Points, in no order, along strands that fork, close into loops and pass close to each other.
Two points are linked if the straight distance between their rows is under 48. Some points are linked to none.
J_888: [ 11   7 -14  -8   3  -2   7 -19  13  14 -16  -3  24   0  -2   6 -11 -24
 -14   7]
J_489: [ -5  -2 -11  14  10 -10   0  -8  12  16  10 -14   9  -5  -7  15  -3   4
   9   9]
J_751: [ -1  -7  18  13   1 -12  -5 -11  31 -11 -29  -1   2 -10   8   8   2 -18
   2 -12]
J_849: [-20   0 -14   9  10  -1   3   2 -15 -13   5  19   2   8  13  -5  -2   2
 -16  28]
J_636: [ -2   8 -21 -20  -8  -3  -3  -6  24  -3  -1  -3 -11 -15  -4 -17  -7 -14
  -7  -5]
J_857: [ -3   1   6   7   8  -8  -9  27  -4  -9   0 -12 -26   0  -3  -9  13  11
 -20  -8]
J_70: [ 12   9  -7  -3   4  -2  -5  -9  17  23 -10  18   6 -10   1   3 -22 -17
   1   1]
J_506: [-12   4 -11 -18 -11  20 -10  -4   6   7   7  13  -2 -10   6  14 -30  -6
  13 -10]
J_901: [ -7   1  -4 -15  -4  21   7  15 -17  -7  19  22  -4  -3 -10 -18  -9  15
   0  15]
J_572: [ -5   2 -21 -10   3  25   3   2   7  13  15   0 -11  19   8  23 -19   7
  15  13]
J_907: [ -4 -11 -12 -12  21  19  -4 -18   7   0  27   4  -2   0  18  33 -42   5
  35  12]
J_692: [ 38   7  25   8  -1 -39  19 -10  18  -4 -35 -18   7 -10   6 -21  30 -32
  12   3]
J_780: [  3   9  -8 -16  18  -4  11  24  18   6  -6  -2  10  -3   0  10 -13  -2
  13  13]
J_135: [ 23  19   5  11   1 -20   1  -8  17  -4 -24 -10  10  12  -3 -17  23 -24
  -4  -7]
J_353: [  2  -3 -24 -11  12  -4 -15  -3  -5  13   1   5 -13   9   2   8 -39  16
   4  -1]
J_458: [ -3 -15  17  12  -4  20   5   7  -6   8  13  12  12  -5 -13 -11  12  17
  -5  13]
J_252: [  5  -4  23   9   0 -12   8 -19   5  -4 -13  -1 -19  10 -15 -15  33 -11
   6 -17]
J_737: [ -1  15   3 -20  -1   1  14   3   7 -18 -23 -13  -1  -1  -2  17   8 -14
 -14 -14]
J_127: [-13 -32  -4 -14   3  12 -17  16 -18   9  18  -6  -5 -13  15   5 -13  28
  -5   0]
J_387: [  6   7  12   7 -12 -29   3 -10   2 -18 -12  -4 -10   1  -5 -35  31 -10
  13 -21]
J_883: [ -7  -8   5   9 -22  15 -10  22 -39 -11  24   7   3   0  -5  -1 -11  29
 -21   8]
J_612: [  2 -22  31  24  -9  11  -2   6 -12   4   0  14  -6   4 -11 -14  27   9
 -12   0]
J_905: [ -2 -21  -1  17   7 -14  -8  26 -23  11  14  -3  -5  -7  -1   5   8  22
  -8  -1]
J_586: [ 12  25  25  22 -18  -8 -11   3 -11 -13 -19  -1  -7   8   9 -13  22 -10
  -3  -2]
J_324: [-22 -23 -15  -5   1   9   1  13  -4 -13  25 -13 -10   8  -5   8  -8  31
   9  14]
J_660: [  7   2 -21 -24  29  21  -6 -32   4   3  22   0   7   0  15  31 -45   3
   9  11]
J_512: [ 11  -1  13   1  -9 -24   9 -17  30 -13 -27 -12   2  -7  14   2  13 -39
  -4 -30]
J_210: [-12   5  -3  -7  -1  13   4  12  -6  -8  29   3  12  12  -9  12  -4   8
  17  -6]
J_762: [ 14  -4 -26 -11  19  -6   9 -28  31   2  -9   3   2 -17   1   9   1   4
  11  -4]
J_310: [ -4 -17  -8  -8   8  38  -7  -7 -14   5  38   1  -3  12  18  14 -15  39
  21  12]
J_891: [-14 -20   3 -14  15  11   3 -15   4   2   8   9  -2 -12  -1  20  -5   4
  14 -13]
J_718: [ -9 -13  15   8 -17   2  -4  13 -24 -14   6   0 -11   2  -7 -14 -10  13
 -26   1]
J_783: [-14 -24   2   7 -13  33   1   6 -20   9  28  19   4   5   8  -3   5  20
  -8  11]
J_615: [ -7 -16   1  -2  24  16 -11 -12  -4  -3  23  17  -1  -8   6  19 -26   7
  14   2]
J_793: [  2  -9 -15 -22  15  18  -2  -6   4  26  24   6   2  -7  -3   4 -23  16
  31   3]
J_667: [-13   0 -15   9   9 -25  -5  16  -4   1   5   2   1  -7   3  -9   7  -6
   8   5]
J_658: [ -7  -5  21  10 -24  -4 -12  -4  -9 -14 -10 -18  -7 -12   2 -22  24  -3
 -19 -12]
J_192: [ 28  12 -14   0 -11 -35  15 -11  41   1 -21  -8  27  -9   5   0  -5 -28
   4 -19]
J_56: [  7  10   7  10   1 -13   1  -3   8  -1  -8 -19  13  -6 -13  -3  17  -9
   3 -11]
J_784: [  3   1  28   2  15   4  13   8  -6   6  -9  -6  16  -6  -7   0  11 -16
 -19  15]
J_29: [  7   1   2  -1  -8   9  -4  16  -3   5 -15   0  -4  -4  -1  -4   0   8
   1   7]
J_828: [  8  20  12   1  -8 -15  -1 -10  -6 -28 -26 -15  26 -12   7 -15  17 -23
 -14  -4]
J_677: [  3  13  -4 -18   8   0  14 -16  28  -7 -17  -3 -10  -7  -9  17  -4 -19
  -8 -22]
J_733: [ -1   7  -8 -15  17  12   7 -20   6   1  -6   5 -11  -9  -3  30  -7  -5
  -2 -14]
J_256: [ 18  21  -9   2  -9 -17  15 -16  20   7 -22   1  27  -4   2 -13   7 -25
  -2  -2]
J_496: [ 25  -2  29  14  -3 -28   3 -13   8  -5 -39 -14 -12   0  19 -16  35 -27
   4  -8]
J_13: [ -9   1 -13   2   9  14  -3 -16 -16   7  10  25  -8   3  12  -1 -11  -4
 -12  17]
J_382: [ -5   2 -12 -14  -6  29  -3   0  -1  21  19  16  -1  -1  14  14 -26   4
  32  10]
J_553: [  4   5 -17   0  13 -10  -8   2  -1   1 -12  11  -5  25  -5  11 -26  12
   4  16]
J_24: [ 12  -2  24  14 -17 -17   0  -5  -3   0 -11  -3  12  -3  -8 -43  37 -20
  12 -11]
J_933: [ 14   7 -14  -7   4 -21  13   6  43  -2 -12 -20  17   0  -8   8  -3 -18
   8 -12]
J_175: [-17  -4 -10   7  17   1   2   0  -5  14  26  -4  14  11 -13  19 -11  12
  19  10]
J_543: [-10  -3   3 -13 -10  -5  14  19  -8  -9  -1  -8   6   2  -7 -23  19 -15
 -13   6]
J_472: [ 19  27  10  -1  13   9   9  -9  -6   7  -8   0  10  -4 -16   1   6 -14
 -19  11]
J_922: [ 12  24  26  18 -14 -30 -12  -9  -9 -25 -31  -9   6  15  11  -5  22 -19
   4 -17]
J_240: [-12 -12   2  10   1  -1   1   9  -8  11   9  14 -15  18  -8  14   3   6
  -1 -13]
J_238: [-15  19 -17  -3 -14   3 -10  -9   4   4   1 -15  17 -21  12  17 -19   5
   3   3]
J_241: [  2   1 -25 -15  29  16  -6 -21   6   2   9  -9  10   5   1  23 -21  19
  -2  17]
J_743: [ -5 -10 -14 -23  -1  23  -5   7 -23  16  16  12 -26  10   1   2  -7  30
   7  -8]
J_609: [ -2  -8  29  13 -14 -11  -2  33 -18 -12   4 -13 -19   1 -13 -21  12   3
 -23  -2]
J_54: [ 15  16  10  -3 -16 -16   4   0   2  15 -16   0 -12  -3 -16 -25   4  -9
   2  -3]
J_133: [ 12   4  15  18 -14 -24   0   8  -6   7   0   0  -8   8 -24 -35  10  -2
  -2   1]
J_684: [ -6   9   9  19   3   4   3  -1 -10 -21  -4   8  -7  16 -11   4  21  14
 -11   2]
J_930: [ -7   6  16  20 -12  -8  -5   3   3   4  10 -10   0  -6 -19   0   8   2
  11 -17]
J_646: [  7  11   4   9  -4  12   0 -21 -11   2  -9   5   3  -8  -4  -7   9  -2
 -24  13]
J_516: [ -9   6 -16 -10 -20 -13  -3 -17  14   3 -17  -1  12  -8  10  23 -23  -8
   8  -7]
J_326: [ -3  -1 -11   0  -4   2 -11   2  -9   9   2  -9  15  -9  -6   5  -8  14
  -6   8]
J_93: [  1   5 -13   8  11 -23   4  -1  19  10  -2   5 -11 -13   3 -16  15  -9
   3   4]
J_985: [-10 -25 -13  -3  20   7   2  -6 -12  -5  21  15  15  17 -10  -4 -11  12
  -9  13]
J_511: [ 24  17  30   4  -7 -21 -11  -3  -4 -20 -37 -21  18  -6  19  -5  19 -30
  -3 -22]
J_984: [ 15  -4  26   5 -10 -17   9 -18  27  -8 -28 -30 -11  -1   5  -6  29 -28
   3 -17]
J_374: [ -4 -15  -7  -1   2  37   1  11 -31  -5  34   4 -11  14   4  17 -14  48
  -3  21]
J_795: [-12 -11  -7  14 -17   1   1  19 -15   7  30   1   7  16 -15 -16   4   7
  -5   4]
J_253: [  5  13  17   7 -19 -16   1  17   4  12 -12 -10  -8  -9   5 -22  12 -33
  -2  -1]
J_442: [  1 -11 -22  -9  16 -13  17  -7  26   6 -16   4   5  -9   3 -13   7  -9
   5   2]
J_423: [-10   4   4   2 -19   0   0 -13 -14   7 -12 -15  -1  -3   5 -10  29  -7
 -23   5]
J_216: [  4  -9  40  12  -4  -3  24   0 -24  -7   2   3 -13   9  -6 -22  46 -14
  -9  -2]
J_816: [-17 -26 -15   5  -4  11  -9   3 -16  12  33   9   8  11  -4 -12 -12  16
  -4  13]
J_367: [  6  23  12   9   2   1  -3   5  -5 -27 -28   5   1   4   0  -8  21   5
  -7  -8]
J_163: [ -1  23   0   6 -12 -19 -13  13   9  -3 -11 -10 -16  -5  11 -10   2 -19
 -16   1]
J_773: [ -4 -11 -24 -15   2  -2  -8  -7  18   1  -1  -6 -14 -14   0 -11 -12  18
   3  -8]
J_710: [-17  -8   3  -9 -12  12  -9   6  -4   3   3   6   0  -4   4  12 -29 -18
  -6   5]
J_187: [  0  -3   1  -5 -12  19   2  21  -8   9  -3  -1 -18  19  -4  11  13  13
  -7  -3]
J_321: [-24  16  -2  -7 -10   3   1  18 -12  -7  14  -5  14   0  -1  11   5  -9
   2  -5]
J_503: [  6  -9  37  13 -25 -11  -4  -4 -22 -14  -8 -14  14   1  -3 -31  33 -12
 -10 -17]
J_536: [  9  -2 -22 -21  16   1  13   3  35  -2  -3  -5  18  -4   5  27 -21  -8
   7   8]
J_64: [ 11  -2  41  17 -20  -1  12   8 -36 -15   9  -9   0  -1  -6 -30  42  -1
 -18  -8]
J_990: [ -2 -10  18   9 -12 -10  -3   3 -15  15   7   7 -11   8 -16  -1  13  -4
   5 -25]
J_275: [ -3  15   0  -5   4  28   9   1  -8 -13   1   0   7  14 -10  20  -5  18
  -6  20]
J_864: [ -9 -19 -15 -14   5  18  -5   2 -11 -10  22 -10 -12   8   3   9 -34  44
  23  17]
J_94: [ -9   4   6   1  12  14   3  -5  18  -8  14   5  -7 -12 -11 -10   7   5
   1  -4]
J_68: [-11   5  -2  11   9 -17  -2  18 -25   2  17   0   6 -11   4  -9  25   5
  -7   2]
J_587: [  9   0 -28 -13   0  -8   3 -12   9  28   0  16  -1   9   6  11 -27  -4
  12  -2]
J_281: [-11  -7 -25  -9   3   1  -2   3 -10  20   5  17 -17  10   3   9   4  12
  16 -11]
J_825: [ -1   2  35  37 -18   1  -6  10 -11 -10  -5   7 -12   9   4 -12  27  -5
  -8  -9]
J_143: [ -1  15 -10  14  -4 -26   3 -15  17  -4 -24  -3   8   7  -1  19 -11 -13
   5   3]
J_401: [ 10 -11 -10  -7  18  12 -14   4   8   4   3  -4 -15   1  -6   4 -21  21
  -5  -9]
J_989: [-13 -17   4  -2 -15   3  -9  14 -17   5   6  12 -11   2   1  -2 -32   6
 -12  15]
J_376: [-21 -26  -1   1   8   1  -8  18 -14  -8  21  -5   4 -12  -1   7   6  26
  -1  -4]
J_823: [ -1  -2 -17   0   0   1  -9  22  14  16   2   7  12  -3  13  10  -7  -2
  23   7]
J_814: [ 20   9 -31 -23  20  16  -6   1  19  16  17   7   6  -4  14   9 -30   3
  26   2]
J_835: [ 24  -4 -32 -32  16   8  -2 -10  19  12   1  -1  13  -4  12  18 -51  14
  26  12]
J_468: [ -4 -11  21   2   2  -6   9 -12   9  -4 -20   7  -7   1  -3  -8   8 -19
  -2  -5]
J_778: [  4  17   8   3  11  11  -6 -12 -12  -6   1  22 -13  -4   0  -7  -9   3
 -17   6]
J_254: [ -3   2 -20 -12   9  19   0  -7  24   4  -3  -2  11  10  14  23 -17   0
   0   9]
J_177: [  0  23 -19  11  -4 -20  -1   0  27  -7 -21  -9  -3  -1  16   4   5 -16
 -12  -7]
J_267: [-10  -1  11   8  14   7   6  16 -19 -20  -3  25   3   8  -5   2   7  16
   1  -5]
J_715: [ -8   3   3  -4  10  31   2  12 -21 -11  26   5 -10   4   5  20  -5  19
  -3  18]

A piece is all that can be reached along the links. How many separate loops has the piece of each point below (a circle has one, a figure eight two, a Y none), and how many tips (points with one link)?
J_888 => loops 0, tips 6
J_13 => loops 0, tips 4
J_864 => loops 0, tips 3
J_660 => loops 0, tips 5
J_825 => loops 0, tips 4

Name the points in between on the shortest way along the links from the first point to the second, in order.
J_989, J_677 => J_710 > J_506 > J_382 > J_572 > J_254 > J_241 > J_660 > J_907 > J_615 > J_891 > J_733
J_210, J_636 => J_175 > J_489 > J_326 > J_29 > J_187 > J_240 > J_990 > J_930 > J_56 > J_135 > J_256 > J_888 > J_70 > J_587 > J_353 > J_401 > J_773
J_743, J_54 => J_281 > J_240 > J_187 > J_29 > J_326 > J_238 > J_516 > J_143 > J_177 > J_163 > J_253
J_512, J_13 => J_751 > J_468 > J_252 > J_387 > J_24 > J_503 > J_658 > J_423 > J_646 > J_778
